Points on a hilly landscape, in no order, each with its height.
A ball rolls from a point to the lowest of its 2 nearest points, and stops where none of them is lower. Distance is the straight distance between rows; heights are no part of it.
misa h=322: [ -7  42  40  25 -13 -12 -54  26   8 -31  31 -31 -61  34   8 -42 -20  49
 -10   9]
Bev h=233: [-14 -37 -15  19   1  15  10  14 -24  -8 -35 -23  43 -21  -5  31  32   8
  28  38]
bemi h=607: [  6 -28  19 -71   1 -18  26   4   1 -24 -10  -7 -10  20 -39 -34  44   5
  -1  34]
Geke h=682: [  4 -31 -32 -29 -27   9  64 -17 -31  11 -24  15  35   9  -3 -23  42  10
 -39  -6]
segut h=451: [  6  42 -31  21  58 -10   3 -28 -30  44  36   2   5 -14  35 -19   5 -32
  -1 -30]
Mas h=716: [ -3 -51 -17 -23  -5   4  86 -19 -23  14   4  32  -7   0  24 -33   1  37
 -43 -26]
Tol h=230: [-18 -68  19  13  29   8  22  35   0 -10  25  25  11 -15 -16  14 -38  18
  -3  38]
demom h=730: [  8 -25 -11  28  41  27  34  10  38  21 -12  18  30 -28 -27  47 -12   4
   2 -12]
Kufu h=745: [-39 -12  -9  -6  16   6 -39 -21  21  -4  43  29 -22  -3 -18  14 -11 -37
  -7 -26]
tagom h=446: [  7  10 -46 -41 -47   9 -11  -2  31  -8  50   9  23  -5  14 -21  52 -12
  -4  13]
Pugis h=552: [  4   4 -56  -2  33   8  11 -14  12 -28  55  -8   6 -28   8 -48   1 -17
 -43  11]
vipe h=224: [-28 -32 -18  20 -37  29 -21  -6 -52  -6 -95 -38  23  -3 -19  68  11  -5
  17 -10]
Girog h=381: [-21   8  61  -6 -64 -18 -37   7  -4 -27 -59 -35 -34  22  -2  35  16  36
  -4  21]
gube h=471: [-25 -11 -33  -6 -10  -1   6  -5  13 -48  28  21  18  -6  -9 -43  -5  22
 -35  24]
vetov h=175: [ -1 -34  27  17 -14  17  19  23  -7   5  15  12  24  -4 -11  12  15  23
  15  33]
lil h=329: [-44 -21   5  10   2   6 -35  20  14 -14 -42 -11  -5   0 -32  27 -13   8
  21  16]
zedo h=91: [ 17  -8   9  16   2   3  13  41  -6 -22  26 -21  31   7  -1 -32  47  31
  -3  32]
noton h=506: [-40 -13 -52 -30 -24   5 -29 -17   8  -4  36  -1   8 -33   7   5  22 -36
   6  31]
fami h=596: [-20  39  -4  -9   0 -16 -10 -12 -15  -9 -72 -38   6   0   4  -3  19  11
  17  31]
Kotog h=652: [ -1   0 -17 -34 -63  10  24 -12 -12 -15  -6  -4  32  13 -22  -4  72   5
 -29 -16]
vopum h=675: [ 23 -14 -17  -8  40  -8  16  22  58  -4  43  15 -20 -14 -51 -16   0 -27
 -20 -23]
nov h=720: [-44  22 -18  40  -1  12 -55 -35  24   8  43   2 -45   4   0 -13 -23 -23
 -19 -37]
bekes h=538: [-20  -4  -5  -2 -37   8 -45  11 -51  37   6 -39 -19  -3  27  21  33   7
  31 -25]
tugi h=639: [ 19  14  14   0  42 -27  18   9  49 -17   4  26  20  12 -53 -21 -20 -13
 -14 -16]
telif h=631: [-11  46   7  -6  10 -17  20 -34 -10 -18 -70 -14 -18  16  25 -30 -26  25
 -18  21]
Rop h=310: [-34  13  47  34 -35  19 -39  21  14 -26 -23 -12 -51   8  27  -3 -55  69
  -6  37]
Gazaz h=469: [ 22 -28 -26   6  57  -9  80  18  23 -22  60  15   7 -33   5 -23 -40   1
 -33   9]
lede h=537: [ 64  33   5  13  46 -65  82 -16  -1 -17   2  12  44  -1  -2 -32 -17 -24
   1   9]
lipu h=623: [ 52 -18  22  22  -5   0  24  46  48  -9  10  -6  19   9 -58  -8  37  -5
  -8 -19]
pur h=255: [ 20 -29 -22  17   7  -9  75  11  28   5 -12  11  52 -17  18  -3  16  13
 -14  36]
mamuk h=288: [-13  54 -15 -14 -10 -17 -44 -13   2  -9  43 -13 -12  19  21 -60  24  -9
  10  16]
nav h=372: [ 16  26 -16  -9  54 -17  38 -35 -25  28  23   8  28 -24  34  25 -18 -32
  27 -14]
noki h=550: [ 29 -32 -23 -14  51 -12  35   0 -13  21  84  26 -13 -17  11 -31 -18  -3
 -21   6]
nomin h=561: [ -5  20 -26 -30  30   0 -21   8 -11   0 -47 -60   0 -19   1   4  45 -30
  18  16]
bobu h=409: [  5   9   8   1   3 -16  32  -6  18 -48  -7  24  47   5  -4 -33 -11  22
 -17  56]
moto h=586: [-33 -45 -29 -30 -40  26 -36 -15 -51  29  21  27 -16  -8 -20   5  22 -29
  -6 -52]
zata h=462: [ 59  22 -19  43   9 -26  42  10  16  -7  -3  -3  61  -3  11 -28  -1 -15
  14   0]
Pavu h=370: [ 30 -50 -29   2  33  -8  97  25  35 -14   1   5  -8 -22   3  16 -20  11
 -30  17]
Tizi h=723: [-21  15  19 -12 -14  14 -58 -16  14  26 -27  16 -14  24  -3  45 -31 -13
  32 -60]
vigi h=583: [ 42   9  32  52   0  10  13  16  24  21  -7  -6  35  26 -10   7  32  -6
   3  -3]
fupi h=563: [-23 -26  -2  -3 -65  14 -58   4 -62  29  21   7  -2   3   3  39  -8  -9
  32 -62]
kif h=344: [ 37 -21   9  20  -8  -5  62   5 -17 -13  -4  43  40  12   8 -28  19  46
 -25  47]
div h=692: [-51  27   4  27 -13  15 -43 -25   5  -4 -16  13 -26  21  -9  -1 -40  17
 -19 -32]
sep h=543: [  8   3  37  -2   2   4 -44  -8 -49  58   3   4 -36  23  -9   2   6  -6
  17 -45]
letir h=411: [ -1  10  15  51  -4  38 -17  11  32  17 -44  -1  25  -1  42  59 -24   3
  35  32]
beb h=374: [ -9  58 -32 -30 -28  -2 -32 -26  44 -22  12  -8   8   2  11 -14  25 -40
   7   1]
kub h=533: [ 64  -3   6  74  14 -15  41  17  30  -9 -36   1  71   2 -10   7  40 -12
   0  16]
sev h=373: [ 22  70 -27  18  26 -19  34 -10  -4  13 -31 -18  30  -2  14 -29   5 -34
   6 -21]
Rugi h=453: [ 21  29  34   6 -33  21 -16  -6   3   6 -48  -9  29  10  29  47  18  11
  33   2]
nuno h=597: [ 50  15   0 -29  38 -38  55 -24  39 -22  33  34  10  -4  -9 -17 -23 -37
 -11  -2]
pas h=499: [ -8  32  -8  18  -4  11 -35  23 -32  22  -1 -57 -49  -2  21 -14  13  16
  12 -12]
zagi h=606: [  2 -58 -13 -70 -11  19   4  -8 -35  22  11  22 -15  -4   0  13  21 -28
   3 -17]
fabug h=638: [ 28 -41 -14 -56  31  -2  54  -2  -8  19  23  36 -15 -10  16  25  -6 -27
  -6  -7]
bif h=277: [ -7 -11  -4  18  -3  27 -10   9 -27  13 -50 -54  40 -13   6  40  36   1
  26 -26]
zur h=585: [ 12  -8  25 -68  22 -26  -3  14  -9  12  25  14 -22  10 -27 -29   9 -28
   2  27]
Neka h=551: [-39 -10 -35 -27  28  -1 -32 -35  -3 -28  48   5  -6 -29  -6 -34   0 -33
 -11  45]
lim h=636: [  5  31 -39  36  35 -15 -23   0  22 -45  77  16   8 -10  26 -49 -24  -6
 -23  -8]
setan h=688: [ 36 -35 -35 -22  14  -2  90 -16   8  28  34  23 -22  12  40 -14  -2  -8
 -30 -24]
suguk h=710: [-29   6   9  15 -40  24 -59  -9 -10  12 -16  28 -70  18 -18  26 -43  -7
  13 -37]
Rifu h=523: [ 31  32  -6 -25  28   8 -37   0 -16   2 -39 -49   4 -21  29  45  22 -41
  51  -7]
Vikur h=263: [-17 -37  17  23 -19  15  -9 -19 -19   7 -71  -2  16  -3 -55  55   6  -1
  -6 -27]
Meb h=450: [-29  14  30  28 -49   3 -39  27  -1  16 -15 -56 -62  13   5  22   2  37
  -8 -29]
fute h=278: [-32 -61 -10 -17  13   5 -11  16 -32  11  20  30 -13 -26 -29   3 -30  -7
   3  10]
Luz h=286: [  4  68  -8  -2  26 -43  25 -37 -12  21 -20   3  30   6  39   2 -26  -8
  22   8]
rebug h=662: [-34  26   6  30  16  10   2 -27 -10 -12 -60   4 -26   0  24 -12 -74  36
  -1  12]
rig h=513: [  7  37  18  13  32   6 -27 -10 -17  55  32  25  -4  16  16  -6   1 -21
  27 -48]
Vani h=564: [-12   3  29 -47  24 -10 -48  -6 -25  27  24  -4 -41   6 -40 -15  -6 -18
  15 -10]
zofol h=295: [-30 -67   3   3 -25  -3 -11   0 -20 -20 -50  26   2  -7 -57  35 -39  -2
   8  10]
Sato h=392: [-14  38  19  22 -21  27 -42   9  -3 -14  28 -24 -85 -15  44 -43 -53  40
 -24  -1]
tig h=264: [ -7  10  53   9 -17  -1 -58  27  -3  -4   5  -9 -40  32   6   5 -36  29
  23  20]
tuv h=191: [  0  22  14   4 -25  -5 -34  36  -7  -9  42 -25   1  20  15 -19  28  20
  25  24]
nazan h=711: [-21  57 -42  48   5  17 -17  -3  13 -34  19  -1  14  10  18 -44 -12  17
 -25 -12]
Febud h=627: [ 21  -1  23 -46 -48 -12 -12   5  -4 -15   7  -9   4  23 -45 -22  55   9
   3   2]
suri h=673: [  0 -18  -5 -53   5  -1  63 -24  27   9  15  65  19 -17   6  42 -35 -25
 -19 -19]
vuguv h=487: [ 71  15  34 -27  -3  14 -22   0  18  -1 -47 -34  28   5  15  35  42 -25
  43 -11]
Leze h=367: [-24   9  29  22 -14  27 -29  20  27  -4 -51 -29 -31  -1  12  63 -22  20
  15  23]
lir h=602: [ -5 -27   8   1  68  -8  12   5  -1  24  62  48  -6 -21  -6   4 -51  -8
  -3  -8]
Ridom h=699: [  0 -50  10  -6   7  13  60 -19  10  26  -6  47  34  -2 -25  24  -9  -5
 -28 -10]
vip h=352: [-12  21  50  17 -82 -22 -50   2  17  -2 -47 -16 -54  22  34  27 -36  46
   2  23]
bot h=413: [ -5   2  48   9 -43 -27 -46  29   2 -12 -24 -71 -39  11 -13  -1  42  43
  10  -5]

Where does a ball stop that starts at each point below?
fami => vipe
zagi => tig
Neka => zedo
Febud => Luz

Call two points neighbours if one is among the 2 nearest of the other. Go from one point of each pair to the other, from neighbour to neighbour, staying as low as possible. Name the highest point that can't be avoided.
vipe, pur => Pugis
fabug, zata => Mas
vipe, zedo => bif
